Points on a hilly landscape, in no order, each with its height.
From any point a ball rolls to the lowest of the 2 points nearest to it. It stops when none of these is lower. Distance is the straight distance between rows; heights are no part of it.
(1116): [114 145 103  99 102 165 189  73 121 145 120 131  68 108 106 164 147  93
 136 139 152  85 161 156 139 165 140 164 189 139 103 160 102 158  99 100
  95 128 147 146 140 102 137  75 129 159 204 135 147  84 100  59 109 102
 158 142]  h=1.67
(744): [134 117 108 128 110 145 146 147 116  77 187  94 194 159 131 130 118 173
 113 140 103 151 129 145 109 115 110 117  80  84 104 117 115 102 122  95
 152 108 118  98 185 163 102 132 144 184  87 120 140 125 130 145  89 154
 136 146]  h=1.84
(87): [117 146 123 106 122 171 118 157 168  76 169  57 159 118 107 124 130 172
 154 117  72 152 153 112  89  60 149  99 120 117 112 128 158 130 121  74
 125 120 127 151 139 176 160 133 138  89  89  86 151 103 134 143 103 189
 118 143]  h=5.01
(663): [ 70 157 102 129 136 121  82 160 115 154  84 198 155  58 144 169 164 165
 132  82 102 107 168 145 136 120 138 110 179  60 112  73 113 136 159 134
 118 113 177 134  81  81 113 124 199 105 144 148  88 123  89 132 123 145
 106 110]  h=7.11
(679): [138 154 148 137 119 130 141 144 127  94 149  81 154 144 135 121 129 149
 132 122 108 134 189 120  85  82 131  84 125  86 119 140 149 135 105 148
 138 117 102  88 134 152 153 135 141 131 124  67 135 122 138 162 126 147
  97 110]  h=3.82
(436): [ 65 147 120 158 158  98  78 158 132 189  72 226 138  55 144 161 161 159
 123  90 106 111 137 138 148 140 148 127 187  94 132 101 117 143 146 151
 125 139 197 163  83  84 123 134 176  94 143 178 113 124 103 129 141 133
 116 119]  h=6.89
(212): [147 128 137 100 102 134 149 121 134 115 157  66 167 140 112 114  94 105
 135 149 114 147 106 123 103 114 103 119  68 123 139 145 116 115 118 100
 124 136 103 125 174 156 147 123 122 145 118 115 137 138 130 115 121 135
 153 145]  h=1.92
(166): [ 92 124 163  72 135 119  74 154 198 221 118 139 160  37 142 128 104 144
 157 100  76 119 102 104  98  93 150  68  95 100 189 116 149 124 133 140
 121 125 138 174 127 120 209 154 197  43 106 103 157 142 131 126 146 140
  98 130]  h=1.39
(263): [140 101 108 184 163 129 139 139  69  85 136 226 137 177 162 141 140 143
  86 101 154 158  84 147 143 181 104 142 116 152  92  77 101  97 151 149
 171 110 127  78 126 115  51 140  90 190 124 179 103 144 103 173 136 126
 120 119]  h=3.54
(335): [181  87 120 136  99 105 190 119  82 118 130 167 110 198 140 135 108  85
 132 200 164 108  81 124 127 210  99 181  83 152 122 145 112 109 126 128
 138 145 129  96 165 128 134 136  94 183 180 166 137 127 104 108 128  93
 153 148]  h=0.80
(686): [101 136 127 112 135 138  98 149 166 188 145 141 179  69 143 146 118 148
 140 110 108 118  82 136 116 121 122 121 102 120 147 100 146 109 139 100
 125 107 164 174 138 115 151 140 170 107 109 170 137 126 101 116 134 145
 153 164]  h=2.60
(53): [120 105 115 186 170 136  91 154  97  84 133 170 133 161 153 110 142 157
  97 106 125 188  65 139 150 139 114 117 111 179 101  74 146 102 196 129
 163 119 124 122 123 152  54 153  65 150  67 166 111 174 142 173 137 159
 119 116]  h=1.11
(547): [157 117 122 136 114 121 150 122  99  44 130  85  90 197 115 105 140 106
 113 158 160 161 103 112 150 119 109 183 102 198 101 119 119 127 153 122
 124 152  90 102 130 158  83 112  66 157 121 136 102 141 153 149 128 137
 142 116]  h=4.45
(587): [118 139 155 150 158  80 116 118 124 195 106 221 122  93 150 140 145 156
 131 105 150 102 167 131 155 161 146 139 173  88 133 117 131 131 108 207
 146 110 156 104 101  85 125 156 181 140 138 166 123 121 108 153 158 104
  88 126]  h=6.06
(1041): [175  95 141  96  88  96 171 143  94  87 148  77 175 188 111  87  95  91
 133 198 113 147  70 109 120 138  91 131  38 149 144 154  90 110 161 115
 142 150 101 101 196 178 122 136  97 171 124 125 119 180 147 118 129 129
 159 120]  h=1.53
(760): [119 127 149  80 128 127 119 114 195 186 124 102 132  83 112 122  91  76
 147 111 123 124  82 113 122 113 137 102 107 160 178 155 128 126 123 104
  98 138 127 193 128 114 186 118 141  83 136 129 154 126 127  88 151 115
 152 153]  h=1.88
(502): [172  99  86 126  69 131 181 123  80  70 168  73 150 203 135 131 110 131
 116 189 126 128 121 138 111 131 112 143  58  89 118 152 105 113 113 103
 150 136  93  79 206 179 122 116 125 210 139 102 135 129 140 133  93 124
 140 131]  h=1.94
(239): [110 134 137 145 154 120 167 101 149 147  90 169  58 112  99 139 147 105
 116 133 166 101 150 128 178 156 153 181 232 175 113 168  99 141  96 118
 124 140 176 161 105  95 131 105  96 130 178 156 144 110 120  82 131  98
 155 140]  h=6.68
(517): [150  89  81 154 136 148 152 143  70  74 165 178 154 187 160 146 131 164
  96 129 142 152  75 151 134 175  94 145  95 132  91  86 106  96 149 109
 167 104 131  78 171 143  46 136 102 211 111 179 116 142 103 158 113 135
 137 144]  h=2.88
(1119): [148 102 106 115 119 149 137 145 117  54 169  68 170 158 105 104 123 154
 116 148  95 185  70 135 133 109 112 148  66 161 112 124 120 102 168  61
 142 129 120 131 187 197  82 125  78 155  70 147 140 157 149 133 104 179
 148 149]  h=4.91
(428): [176  99 144 111  95  89 181 136  91 107 132 132 143 191 119 106  99  75
 140 203 140 132  69 114 125 181  88 168  64 162 139 148  95 114 159 125
 130 153 118 101 176 147 128 137  80 168 166 156 115 173 125 117 133 113
 168 120]  h=1.30
(216): [ 95 159  77 101 107 179 144 127 110 110 119 136 111 102 115 172 152 141
 126  92 128  95 178 162 121 113 127 144 193  85  83  95  97 156 122  94
  98 110 153 133 117  97  86  80 155 135 164 122  90  92  93  99 101 140
 140 129]  h=6.58
(544): [ 95 143 156 123 140 111 104 109 159 157  74 124  73 111  99 112 119  67
 129 143 135 129 117 126 162 139 150 141 185 194 156 183 115 160 140 111
  81 175 137 194  84 105 145 107  88  66 145 130 131 148 165  77 129 120
 146 104]  h=3.38
(619): [ 84 171 147 148 147  88  72 130 118 171  89 194 158  95 130 135 123 116
 127  94  97 138 139 156 126 143 116 102 137  76 140 112 125 147 147 159
 113 153 156 134  97 101 113 133 153 107 124 136 112 152 127 133 133 137
 102  88]  h=4.53
(1075): [ 93 132 129 119 132 128 132 122 166 148  92 136 102  91 101 134 115  61
 127 137 130 128  88 124 155 135 144 162 161 206 143 181 105 142 138  70
  79 166 157 207 107 106 157  91  81  76 164 154 143 134 141  69 137 130
 173 131]  h=3.68
(29): [134 132 147 168 164 120  86 133 132  76 112  98  75 173 130  87 157 131
 112 129 149 159 174  85 145 102 152 119 155 169 122 123 180 141 146 178
 140 136  78 110  67 139  96 148  93  75  83  80 102 135 193 192 141 131
  82  88]  h=4.75
(812): [108 157 138 179 173 101  69 131  87 100  93 171 121 154 131 119 139 121
 105  93 123 168 141 137 144 132 124 104 145 118 118 114 132 141 174 175
 131 152 126 111  79 116  73 132 102 102 105 111  94 154 160 173 132 140
  88  77]  h=3.03
(315): [113 125 133 191 175 125  76 142  96  65 109 162 116 177 143 104 147 135
  96 109 130 190 107 129 149 134 124 105 120 162 108  90 154 112 201 162
 153 136 101 117  91 142  60 149  77 110  78 118  92 173 180 194 131 148
  91  79]  h=2.08
(450): [119 128 119 101 138 166  89 164 175 111 159  69 164 102 113 115  91 165
 145 119  70 161  94 111  98  71 158  82  91 134 141 129 167 119 152  79
 131 130 137 181 144 175 173 148 124  59  65  88 158 130 148 129 100 188
 118 144]  h=5.12
(602): [161 124 143 144 106 112 154 118 108 130 152 122 159 164 152 123 105 131
 121 152 142 118 138 131 105 149 101 106  78  86 129 133 138 112 101 170
 149 124  97  75 157 141 145 156 143 183 131 108 135 135 131 147 125 105
 120 126]  h=2.90
(359): [127 146 144 128 126 129 101 122 135 113 102  83  89 141 104 103 115  86
 131 141 141 143 126 119 142 105 122 139 140 176 131 150 134 158 146 115
  92 165 109 155  98 142 122 116  82  92 123 112 118 137 166 121 127 136
 135 110]  h=3.98
(548): [112 146  79  82  84 182 191  85 117 142 143 126  92 112 131 181 148 105
 147 144 139  76 157 173 121 162 127 151 151 103 107 124 115 144  95  80
 105  94 140 143 154  93 135  88 171 155 185 129 127  76  88  68  92 113
 155 145]  h=2.70
(827): [136 133 112 111 136 156 116 155 158 112 133 116 112  95 120 138 158 187
 154  99 142 101 179 108 116  78 161 133 177  85 110 108 152 136 121 137
 133  97 131 108  95 132 140 136 169 115 135 129 115  84  99 157 139 130
 114 149]  h=4.54
(38): [114 127 125 105 119 147 119 149 148 109 181  84 216 109 127 131 106 160
 131 134  80 149 104 139 107 101 110 102  77  98 126 119 131  95 129  73
 146  95 139 142 183 157 125 141 151 136  71 122 148 131 125 124  98 168
 144 158]  h=1.45
(51): [174 101 163  93  96 113 169 115 134 132 154  52 160 156 126  98  77  93
 142 172 122 113 111  99  95 124  97 100  45 132 166 160 114 108  88 135
 135 141  85 104 186 160 184 143 131 157 143  88 151 150 137 108 136 102
 143 138]  h=2.15
(568): [ 92 164 162 154 157  76  52 132 122 181  84 194 132 102 135 108 115 106
 133 106  88 152 136 127 145 144 130  87 133  99 167 139 154 143 158 189
 113 176 141 136  91 115 122 151 140  72 102 117 110 166 172 145 137 135
  76  65]  h=4.84
(313): [113 150  92  96  60 149 180  80  88 146 134 118 126 141 129 167 129  95
 130 164 118  89 161 187 100 175 100 131 121  74 115 136  97 140 101  97
  94 115 120 116 169  97 132  85 167 173 179 108 117 113  97  71  90 118
 147 106]  h=3.27
(429): [100 168 130  85  74 144 160  89 121 172 121 111 149  98 125 146 135  88
 145 146 100  99 169 181  87 143 104 100 124  75 137 132 112 141 101 109
  91 108 117 130 162  99 151  96 187 150 167  98 125 123 103  83 103 118
 141 105]  h=3.58
(786): [122  99 142 120 140 105 131 140 155 128 107 134 110 118 113 113 101  55
 127 161 147 149  55  90 169 156 125 186 126 240 146 169 116 108 159  79
  94 163 146 185 106 116 152 117  59  78 142 179 140 149 140  85 145 136
 183 134]  h=3.92
(390): [102 128 144  80 132 133 112 129 197 212 139 125 173  55 130 135  96 103
 144 103 107 115  71 125 113 122 132  97  92 138 179 116 133 112 123 103
 112 117 141 188 143 106 184 129 181  86 124 143 155 128 106  98 150 125
 151 166]  h=2.21
(844): [122 147 129 153 163 129  92 133 123  95  88 127  71 142 108 112 160 146
 119  96 150 128 183 114 156  93 158 130 211 135 115 129 138 166 147 168
 116 141 120 117  61 124  88 116 100  92 111 100 103 114 155 156 138 119
  96  97]  h=4.95
(1081): [137 104  95 135 162 155  95 175 155 113 139 140 110  97 128 132 167 207
 148  79 148 111 153  96 142  74 169 147 178 116 106  87 163 125 138 141
 148  93 141 118  78 133 109 146 145 111 111 160 120  92  96 168 151 132
 115 169]  h=5.33
(50): [108 151 124  81 107 165 133 133 173 128 133  65 140  81 108 137 148 142
 175 109  94 111 174 124  84  71 153 102 140  94 118 127 150 149 108  86
 112 102 124 148 137 133 181 116 182  91 136  88 128  91 114 125 115 148
 128 143]  h=4.21
(800): [161 111 108 131  88 121 196  86  78 130 118 159  83 179 137 154 113  87
 127 182 165  85 122 146 131 213 115 175 129 125 117 162 105 136 108 129
 119 144 127 103 151 113 143 111 103 180 192 145 147 114  97  81 115  92
 145 135]  h=1.66
(161): [130 108 159 123 168 115  57 166 180 200 122 148 129  60 140 107 138 186
 145 106 117 125 117  76 137  99 177 109 127 122 161 117 188 123 147 182
 153 119 149 161  86 140 177 180 160  49  84 138 140 130 138 171 175 132
  83 143]  h=6.84
(933): [135 120  74 132 114 156 157 141  79  90 172 154 139 167 151 169 125 163
 100 117 148 120 136 163 121 148 103 146 118  77  90  90  97 111 119 104
 140 103 132  85 154 113  66 118 145 186 128 144 110 106  96 137  89 131
 134 134]  h=2.07
(975): [167 107 126 117  90 125 174  85 108 187 145 120 110 143 173 154 122 129
 150 165 150  70 163 145 104 169 124 109 100  67 139 141 151 133  73 161
 130 109  94  85 165 113 186 144 192 167 161  97 153  93 115 103 121  76
 111 133]  h=4.72
(566): [130 110 145 194 166 101 126 122  90 134 120 246 137 152 168 130 142 130
  95 107 159 137 109 138 153 191 117 142 125 144 116  93 123 105 127 191
 174 117 146  89 105  98  79 161 113 172 129 183 110 140 116 182 153 108
 109 130]  h=4.36
(556): [111  99 122 125 164 117  54 183 180 217  88 156 107  53 129 124 159 204
 151 112 116 106 116  74 157  98 203 128 165 129 178 138 170 137 158 167
 140 139 171 201  68 129 182 171 161  29  98 157 127 135 133 159 162 115
  85 147]  h=6.57
(900): [141 122 147 178 162  83 136  99  94 160 118 233 118 143 157 132 148 142
 110 105 168 114 157 133 166 182 139 138 156 100 126 118 128 125 104 232
 171 109 140  71  93  78  96 162 149 162 136 157 113 124 120 176 159  89
  80 121]  h=5.32
(183): [128 132 157 171 140  97 103 122 110  50 104  98  98 194 137  82 157 108
  97 151 143 169 150  96 142 116 127 108 116 173 120 124 163 125 159 177
 142 140  66  92  89 156  88 145  83 109  90  73  90 163 200 191 135 131
  92  75]  h=4.96
(194): [132 101 131 147 172 118  77 159 186 195 121 151 103  77 130 126 161 178
 137 117 145 108 101  82 171 108 180 152 171 167 160 127 168 129 133 154
 157 121 170 197  76 122 155 165 132  59  98 179 142 116 117 151 172 113
 123 170]  h=6.25
(45): [146 128 130 122  91 111 161 110  94 147 137 139 161 158 143 136  97  97
 128 163 138 111 116 154 107 176  82 128  79  85 128 137 111 116 113 137
 127 132 121  97 169 127 137 134 140 184 150 131 123 146 117 113 117 106
 144 122]  h=3.20
(361): [174 107 161 116  98 110 172  82 120 193 129 125 104 151 149 120 107  93
 146 171 158  90 136 125 116 178 113 127 102 109 162 164 128 129  79 178
 132 126 105 101 156 122 182 146 146 163 169 117 156 123 120  98 147  66
 128 144]  h=5.02
(1084): [127 131 116 124 127 158 102 143 144  90 155  80 148 128 107 113 106 141
 126 121 102 172  82 130 127  94 120 129  92 155 121 124 146 123 159  73
 120 140 130 159 146 172 113 129  93 110  78 136 139 139 144 128 114 175
 150 143]  h=5.00
(935): [136 114 161 176 154  90 139 114 109 110  87 190  70 163 126 116 152  96
  91 151 170 136 134 111 180 182 131 191 179 197 114 139 106 113 119 162
 146 143 142 122  81  98  90 128  64 136 141 154 118 141 140 135 145  92
 133 116]  h=7.37
(403): [188 117 140 134  95 123 173  86 111 131 137  57  88 168 137 104 124 119
 139 165 157 100 181 115 107 119 134 120 119 128 146 169 142 148  70 174
 131 131  72  83 146 145 170 126 121 166 161  75 143 112 138 126 141  79
 116 127]  h=3.74
(68): [128 118 185 128 167  94  64 142 182 212 112 150 116  86 134 102 124 128
 137 120 130 132 117  78 153 120 153 109 129 138 180 137 169 127 134 188
 141 140 134 165  90 121 162 177 135  50  84 129 143 144 162 150 168 119
  88 124]  h=7.00
(712): [135 101 104 159 145 140 130 144  93  89 169 157 190 156 153 127 128 176
 104 115 119 163  85 157 134 140 101 113  88 121  97  86 126  95 155 115
 178  94 133  87 166 155  63 149 116 195  77 162 130 157 122 163 113 152
 129 145]  h=2.46
(30): [119 135  93 158 142 137 129 131  62  85 136 179 164 163 141 158 130 148
  88  84 123 150 132 166 127 141 106 119 128  80  86  85  81 123 149 126
 143 111 141  80 126 102  46 109 129 171 119 139  93 142 102 152 104 149
 124 102]  h=0.70
(852): [ 99 164 131 171 167 100  87 126  79 119  94 197 150 124 133 142 143 140
 115  68 115 143 170 151 139 130 129  94 159  68 116  99 114 145 154 179
 127 136 144  96  84  93  83 124 150 119 128 119  90 140 125 156 133 141
  85  83]  h=3.93
(735): [108 153 124 157 132 107 118 123  68 108 111 191 153 151 125 154 125 111
  93 108 122 147 129 170 123 169  98 137 135  98  94 108  81 135 149 125
 118 137 151 107 117 100  74 107 112 161 145 144  97 159 112 132 119 143
 128  89]  h=1.89
(442): [151 128  93 125 131 174 138 128 141  74 165  87 108 142 103 126 133 145
 132 112 143 144 116 120 132  83 121 178 126 157 103 116 141 132 129  93
 120 134 129 134 133 161  96 111  96 138 125 148 127  92 126 135 121 149
 148 162]  h=4.55
(325): [128 138 113 128 105 130 178  87  97 147 114 172  81 137 136 174 132 104
 126 149 163  88 154 162 135 203 123 159 167 110 107 145 104 136  98 125
 113 126 149 115 135  91 135 102 131 168 188 144 142 103  96  77 110  95
 146 130]  h=2.66
(791): [131 105  93 137 164 151  85 166 175 155 139 132 112  71 122 139 165 194
 149 101 140 103 118  99 149  86 174 154 162 145 122 100 166 131 140 120
 146 109 166 175  82 137 141 148 146  88 113 184 126  90  92 143 160 130
 142 187]  h=5.90
(733): [137 138 120 128 134 162 113 147 157  81 153  63 114 133 105 116 136 162
 142 111 119 142 152 110 116  57 145 129 140 139 108 120 166 145 131 103
 124 131 116 135 109 166 129 125 109  98 108 108 130  96 139 148 122 162
 125 143]  h=4.82
(595): [135 155 144 116 104 133 142 103 128 115 118  61  99 133 102 104 121  92
 141 136 132 123 162 134 107 100 117 123 134 138 131 162 123 161 114 123
  99 152 103 126 131 139 145 105 103 133 149  97 127 123 144 105 129 122
 137 115]  h=3.67
(732): [104 112 147  60 150 129 129  99 223 218  93  95  84  56  99 121 127  82
 165 106 114 109  95 106 147 104 190  81 171 180 204 175 114 157 108 110
  98 128 128 214 111  96 215 108 169  44 148 109 164 125 145  84 164  85
 133 146]  h=2.62
(610): [170 136 127 121  88 142 173 102 116  88 152  31 104 159 120 110 123 120
 141 148 137 121 175 119  95  90 131 127 118 133 122 166 134 146  83 131
 114 138  75  94 152 162 158 107 117 153 152  75 137 101 138 129 118 118
 125 129]  h=3.33
(466): [103 161 152  78  87 136 144  90 144 186 107  90 135  75 121 121 131  83
 157 130  90 108 169 159  80 123 122  73 131  96 164 151 118 153  92 127
  93 120  99 127 154 112 182 107 171 121 167  77 140 127 123  84 129 114
 132 106]  h=3.85
(919): [125 117 113 169 167 142  87 157 122 113 139 164 138 128 141 124 135 170
 110 103 136 151  89 133 144 114 119 126 128 152 109  79 154 118 164 127
 152 115 147 134 111 140  80 144  95 134  89 173 129 139 123 162 138 155
 133 142]  h=2.02
(71): [126 143 151 156 150 117  79 127 134 110  98 107  79 153 118 101 137 109
 118 128 147 152 149 100 151 111 133 129 161 165 130 137 154 151 152 151
 119 155 107 141  75 132 110 139  88  79 101 101 108 136 179 153 129 129
 108  99]  h=4.31
(405): [112 116 119 155 163 135  77 163 146 163 142 159 162  84 146 127 118 168
 120 107 124 141  67 127 132 116 124 126 115 149 134  89 166 111 158 114
 145 118 164 166 112 137 127 152 123 109  84 181 142 133 109 135 143 155
 141 163]  h=2.69
(755): [123 149 163 125  99  90 132 110 102 143 112 132 162 145 121 115 101  77
 127 146 117 129 135 151 103 151  90 110  98 100 149 145 107 133 126 144
 108 153 114 106 142 124 130 122 118 154 145 109 120 170 134 109 130 118
 133  93]  h=2.95
(440): [133 136  76 107 103 175 165 133 116 107 173 114 133 137 146 167 135 171
 137 117 139 100 164 150 115 121 116 146 133  72  97  91 123 117 104  93
 129  89 130 104 149 115 102 114 173 160 138 132 115  80  96 128  85 135
 140 145]  h=2.98
(855): [150 107  71 116 123 177 147 132 114  51 183  80 137 146 104 134 137 167
 118 119 116 168  93 136 143  92 115 178  98 156  95 104 119 109 142  56
 128 127 139 125 172 188  58 105  86 165 100 165 135 113 127 132 104 178
 155 162]  h=4.79
(211): [ 91 145 145  74 117 147  94 154 189 177 133 105 189  57 124 132 100 132
 151 109  61 130 113 127  81  93 132  65  93  90 163 114 147 116 134  95
 122 110 133 169 146 122 189 139 195  64 101  92 149 136 128 118 117 159
 120 127]  h=0.66
(649): [174 105  86 130  86 145 183 123  94  83 172  86 133 197 155 144 116 158
 124 161 146 105 146 135 103 125 125 132  83  80 113 141 140 114  83 127
 147 123  86  70 178 163 136 130 151 191 135  94 145  95 129 146  99 113
 119 141]  h=2.35
(270): [161 131 142 160 115 105 152 124 103 105 152 115 151 174 156 104 125 144
 115 139 135 124 178 123 104 108 127  93 104  93 124 146 154 123  92 190
 158 120  83  55 137 153 146 140 138 171 136  66 129 136 150 172 136 111
  92 100]  h=3.36
(311): [104 116 120 165 157 120 147 143 132 119  94 188  72 102 112 146 143 101
  97 125 157 125 112 119 170 153 139 204 206 203  94 147  91 121 120  88
 124 157 187 171  93  95 115  99  59 119 168 174 133 109 113  95 134 122
 173 135]  h=6.94
(244): [163 117 122 127 120 133 153 124 123  83 141  92 106 163 109 110 123  94
 132 156 156 156  85 103 152 130 107 193  99 202 113 132 123 117 145 105
 119 149 115 131 137 154 106 115  67 143 138 171 122 128 135 125 133 132
 164 148]  h=4.24
(153): [140 112 140 159 117 107 134 130  96  26 118  87 102 216 129  88 156 115
  99 163 151 167 110 102 144 120 117 137  90 196 102 109 132 118 166 154
 145 140  64  83 123 170  75 127  74 153  99  98  87 169 182 177 134 132
 119  83]  h=4.69
(1005): [129 128 184  82 141 111 104 135 190 208 142 117 165  69 140 117 101 130
 151 102 108 115 118  99 100 103 126  77  85 107 179 122 148 113 109 160
 133 116 121 145 138 123 201 160 176  77 111 103 163 140 130 127 159 124
 100 136]  h=1.98
(834): [117 149 103 126 141 154 137 128 125 122 106 156  76 110 112 155 154 144
 120  90 156  94 172 137 145 122 149 155 218 119  94 113 102 155 118 130
 116 120 158 134  90 102  96  95 134 133 169 144 117  89 103 107 125 113
 140 142]  h=6.14
(672): [108 145 124 110 127 152  93 144 164 137 135  88 153 103 109 122 107 129
 141 114  99 145 100 129 107  90 123 106  99 123 138 128 143 131 144  82
 113 136 135 174 140 143 148 124 125  87  98 118 136 129 136 119 118 162
 138 140]  h=5.09
(110): [114 106 143 180 164 100 121 140 128 108  87 184  75 133 121 128 147  99
  98 145 163 151 100 101 181 169 128 205 191 233 106 135 113 109 139 106
 133 154 161 161  87 105 102 121  45 106 140 173 125 136 138 125 139 120
 160 122]  h=7.14
(596): [151 124 162 179 146  75 158  80  99 134  85 201  75 173 132 117 156 100
 101 151 171 116 164 130 181 199 142 165 189 154 137 155 105 124  98 213
 152 132 135  94  92  89 102 136  96 155 142 138 123 141 140 130 147  71
 107 104]  h=7.68
(555): [150 106 132 114 137 120 130 137 133 100 128 116 123 136 118 106 104  81
 133 163 146 160  44  98 162 140 112 184  89 237 131 139 128 105 168  79
 112 148 128 164 132 146 127 126  57 110 128 183 130 144 135 105 141 146
 175 150]  h=4.07
(26): [103 167 132 137 110 106 122 111  85 144 118 167 170 135 129 145 114 118
 118 120 107 131 146 176 105 160  89 112 119  63 113 119  96 134 131 135
 112 128 136 103 135  98 102 114 151 157 136 124 104 157 113 120 109 129
 124  88]  h=2.54
(512): [107 100 158  58 142 114 134  97 222 213 110 121 119  62 112 121  90  56
 151 101 121 108  70 107 141 129 159  84 121 183 215 161 103 127 102 110
  89 129 120 203 121  90 215 111 163  63 153 117 174 134 128  73 178  97
 142 156]  h=2.25
(96): [122 148 122 149 161 125 109 129 107 105  93 164  84 139 119 133 153 133
 107  88 157 120 170 130 148 120 139 140 207 129 106 114 109 160 131 158
 120 136 144 117  79 108  80 106 110 121 143 132 106 114 124 132 135 120
 116 114]  h=5.59
(156): [100 127 147 101 149 125 112 119 198 190  85 114  72  85  96 118 121  79
 144 124 127 113 104 110 168 118 175 118 188 194 184 192 123 162 118 109
  89 157 140 221  91  98 183 112 126  45 145 122 146 135 163  74 138 103
 142 130]  h=3.02
(176): [ 82 167  96 119 120 143 112 137 100 131 101 172 145  94 129 172 157 145
 122  87 109 103 178 166 120 126 122 120 174  58  99  80  95 141 141 117
 108 103 163 125 107  79  92  96 181 130 147 126  86 115  87 115 108 145
 121  99]  h=6.85
(40): [127 139 101  90 110 175 148 137 146 107 156  85 131  99 124 150 149 170
 163 110 128 100 182 132 105  85 144 131 149  78 105 106 141 129 107 100
 119  90 122 118 134 126 151 115 183 132 138 113 120  75  96 131 107 138
 131 149]  h=3.73
(753): [100 132 149  95 119 138  97 162 164 151 155 103 220  85 128 127  90 150
 132 125  61 151  97 136  92 102 114  64  71  87 148 115 139 101 141  92
 137 110 141 152 168 145 158 159 162  97  70 104 156 153 138 118 105 175
 127 133]  h=1.13
(567): [160 111 125 112  77 117 174 135 103  70 164  50 174 179 115 100 103 116
 124 177 102 152 113 117 101 111 107 119  54 115 129 158 100 111 124  97
 141 142  96  99 205 184 127 123 110 180 115  93 136 157 153 130 105 140
 141 124]  h=1.70
(59): [170 123 104 113  93 161 185 106 121  99 170  53 110 153 138 138 125 148
 150 148 140  94 178 125  92 100 138 126 110  96 121 148 150 132  62 119
 126 111  87  90 162 150 169 119 156 161 156  81 146  76 114 128 108 116
 123 150]  h=2.92
(535): [121 165 145 108 116 141 121 139 143 108 120  68 130 108 112 119 149 144
 156 113  92 121 204 123  79  67 151  90 158  96 125 147 154 158 109 123
 110 119 107 116 113 140 171 122 147  95 135  64 129 105 129 137 126 153
  97 103]  h=4.18
(806): [168 124 120 119  81 141 181  71 109 163 128  86  74 147 147 138 136 133
 153 162 156  73 193 146 101 153 140 112 141  99 138 168 139 158  66 160
 124 114  83  84 149 124 179 119 159 169 176  77 154  87 117  92 124  78
 118 132]  h=4.30
(1011): [145 128 175 104 126 112 129 116 158 178 143 103 158 112 133 107  97 114
 142 131 126 121 127 113 102 127 106  94  83 112 162 136 141 109  97 159
 136 122 109 120 152 130 174 159 151 131 125 107 152 136 128 128 147 111
 122 139]  h=2.43
(48): [127  97 118 143 122 123 133 153  92  65 171 119 212 170 134 113 131 168
  98 152  97 175  98 152 120 136 112 108  69 100  99 126 107  99 160 100
 170 105 121  89 197 174  67 141 116 194  64 131 142 172 145 150 100 157
 133 130]  h=2.13
(584): [ 95 139 134 160 162 100 108 137 123 167  94 215 116  91 143 152 144 142
 115 102 141 116 145 141 156 158 131 151 193 118 124 108 107 136 123 152
 137 129 185 138  89  78 113 129 146 132 146 177 125 120 101 127 141 117
 128 128]  h=6.56

Call two points neighbours if one is among the 2 nearest of the other. Go from one point of each pair to the other, from neighbour to neighbour, staying as low as possible. Name the highest point that can't be avoided.
(53), (335) -> (183)
(30), (602) -> (45)
(335), (211) -> (1011)
(1116), (211) -> (325)
(53), (760) -> (405)

Where does a ball stop that starts at each point below?
(786) -> (760)
(584) -> (211)
(844) -> (335)
(361) -> (335)
(596) -> (211)
(29) -> (335)
(975) -> (335)
